Points on a hilly landscape, in no order, each with its height.
A climber steps from a point to the highest of its 5 nearest points, and stops where none of them is higher. Distance is the straight distance between rows; heights are no part of it.
Z_856 h=6.25: [140,105,124,114,127,126,125,134,108,122,130,129,107,124,122]
Z_830 h=4.32: [150,120,120,114,122,115,120,140,120,112,141,114,100,123,123]
Z_582 h=0.98: [150,138,131,118,126,110,118,147,131,104,144,118,116,128,136]
Z_756 h=4.99: [105,192,159,139,126,126,129,131,148,139,139,141,186,146,158]
Z_424 h=7.08: [169,170,130,142,127,89,125,142,166,76,150,85,92,124,130]
Z_144 h=3.86: [108,160,140,138,122,142,129,126,129,154,133,138,194,144,145]
Z_136 h=4.03: [131,170,154,124,124,114,125,146,142,113,149,134,163,137,155]
Z_689 h=1.41: [135,87,106,128,148,122,131,121,122,118,90,129,22,104,103]
Z_476 h=4.69: [110,139,133,131,124,142,131,124,117,148,131,142,188,142,137]
Z_952 h=2.94: [133,136,133,121,122,129,126,138,117,127,142,136,152,138,138]
Z_701 h=5.90: [147,113,98,130,133,105,129,115,131,100,124,101,42,115,104]
Z_895 h=5.16: [147,172,154,128,128,99,125,149,158,94,153,118,135,133,147]
Z_953 h=5.02: [129,70,136,117,139,162,127,125,101,136,108,153,110,113,110]
Z_556 h=4.94: [113,63,136,124,137,169,134,115,103,150,100,162,139,118,110]
Z_758 h=6.04: [151,118,107,125,129,106,125,124,126,99,132,97,60,117,116]
Z_220 h=3.48: [133,89,120,113,135,134,129,129,109,122,109,133,63,110,116]
Z_14 h=0.61: [141,139,134,118,126,114,122,144,123,115,147,127,132,133,140]
Z_518 h=5.68: [87,196,155,151,126,146,127,116,159,163,131,131,204,137,161]
Z_555 h=4.72: [104,79,128,126,125,166,138,108,110,157,109,153,173,132,114]
Z_616 h=4.18: [71,65,113,140,117,167,148,94,132,185,96,157,196,125,105]
Z_537 h=5.34: [89,172,138,157,125,150,132,112,157,179,123,133,211,137,149]
Z_337 h=4.28: [140,94,104,126,138,112,130,124,123,111,108,118,37,110,109]
Z_572 h=3.00: [134,89,107,121,138,123,130,123,116,118,109,123,44,111,109]
Z_769 h=6.15: [138,97,125,112,125,134,124,132,104,124,126,132,100,119,121]
Z_97 h=4.71: [82,107,112,141,113,158,139,102,134,181,113,144,203,135,119]
Z_251 h=4.17: [138,129,131,115,120,122,122,139,113,123,139,131,131,131,137]
Z_237 h=5.33: [142,114,128,112,124,123,125,139,114,117,138,128,110,129,127]
Z_294 h=4.56: [103,155,131,141,124,147,129,120,133,167,128,137,199,144,145]
Z_891 h=6.97: [127,132,133,119,125,133,127,133,111,136,133,141,158,139,133]
Z_36 h=6.74: [173,171,116,154,134,91,127,129,162,76,143,68,75,124,117]
Z_497 h=5.08: [119,75,133,120,131,162,129,124,98,146,108,155,136,124,112]
Z_414 h=6.58: [157,130,102,126,125,95,126,125,137,94,139,93,63,119,114]
Z_592 h=5.07: [119,126,135,122,124,142,129,126,113,146,131,145,171,139,133]
Z_70 h=5.31: [145,112,112,116,125,112,127,132,117,109,129,113,75,118,117]
Z_571 h=0.40: [132,158,143,122,126,117,124,142,129,124,141,133,155,141,142]
Z_916 h=4.48: [132,76,127,114,137,148,122,130,102,136,107,145,75,108,113]
Z_106 h=5.10: [89,159,125,150,122,151,130,108,146,177,127,133,214,139,142]
Z_215 h=6.76: [165,156,117,138,129,94,125,134,155,83,150,81,80,124,119]
Z_404 h=7.22: [142,107,117,110,126,126,124,136,112,119,134,125,97,119,122]
Z_551 h=4.02: [120,147,138,125,123,136,128,132,122,143,138,141,175,142,139]
Z_685 h=7.00: [137,121,128,110,122,121,122,137,114,121,135,134,131,134,131]
Z_919 h=6.69: [90,184,145,156,123,148,128,113,162,170,127,136,209,137,161]
Z_110 h=4.70: [156,151,130,133,126,95,124,148,146,98,154,108,107,129,131]
Z_893 h=5.25: [96,203,166,148,125,140,130,124,163,149,135,140,195,138,161]
Z_696 h=5.58: [145,106,103,122,134,108,130,125,126,101,121,105,43,115,107]
Z_506 h=6.14: [157,169,140,131,127,95,122,147,158,87,148,103,114,128,137]
Z_933 h=4.61: [117,177,152,134,126,121,125,137,142,133,138,136,180,144,155]
Z_579 h=2.21: [130,73,123,124,148,137,126,133,111,129,91,145,40,102,110]
Z_158 h=4.47: [140,99,113,116,129,124,126,131,114,113,120,120,68,113,117]
Z_861 h=5.09: [118,96,132,116,126,150,129,120,98,139,123,150,152,133,119]
Z_221 h=3.53: [120,167,146,130,130,128,129,137,135,137,140,138,176,149,152]
Z_804 h=6.46: [161,147,103,138,135,92,126,126,146,87,138,75,66,119,113]
Z_717 h=3.01: [145,162,146,126,124,106,124,150,141,102,151,117,134,130,142]
Z_334 h=2.51: [133,94,98,131,150,115,133,121,127,110,94,122,17,104,100]
Z_997 h=6.24: [157,136,100,135,131,97,129,117,141,96,131,87,57,124,107]
Z_892 h=5.32: [120,186,161,135,129,121,130,141,154,120,142,140,174,142,158]
Z_901 h=4.43: [93,68,123,132,126,171,138,104,116,172,98,164,179,125,109]
Z_446 h=5.51: [137,108,133,110,125,138,125,130,107,130,134,138,130,127,124]
Z_64 h=5.93: [156,139,113,129,125,97,127,134,138,94,145,92,80,124,121]
Z_583 h=3.96: [156,142,123,122,124,100,124,142,136,99,149,102,101,126,132]
Z_439 h=4.57: [101,100,126,131,123,158,134,109,114,162,119,150,184,140,122]
Z_608 h=4.86: [85,135,121,149,118,155,135,108,136,180,123,140,210,140,135]
Z_648 h=0.38: [130,83,108,131,156,125,132,129,120,123,83,136,20,104,104]
Z_273 h=5.19: [124,87,135,115,128,155,127,122,101,137,115,148,131,127,119]
Z_629 h=4.74: [107,137,130,136,123,145,131,117,122,160,130,139,194,147,138]
Z_695 h=5.13: [132,116,132,115,121,137,127,134,107,132,134,135,143,132,129]
Z_601 h=1.39: [130,156,143,123,124,126,125,140,125,129,139,136,166,142,145]
Z_63 h=4.33: [81,84,115,141,118,165,140,95,126,177,109,152,199,128,111]
Z_397 h=6.41: [137,183,159,129,131,103,126,147,156,103,147,130,152,135,151]

For each start below, name the point where the climber stops.
Z_572 => Z_414
Z_556 => Z_685
Z_582 => Z_424
Z_648 => Z_414
Z_571 => Z_397
Z_144 => Z_891
Z_689 => Z_414
Z_579 => Z_404
Z_861 => Z_685
Z_97 => Z_919
Z_476 => Z_891
Z_583 => Z_424
Z_933 => Z_397
Z_497 => Z_685
Z_334 => Z_414
Z_294 => Z_919

Call two points neighbours if one is among the 5 nearest of the other. Go from one point of each pair to the other, from neighbour to neighbour, staying as high as possible. Name the lowest point that can't be avoided.
Z_891 and Z_424 => Z_695
Z_397 and Z_919 => Z_893
Z_424 and Z_919 => Z_895
Z_685 and Z_424 => Z_70
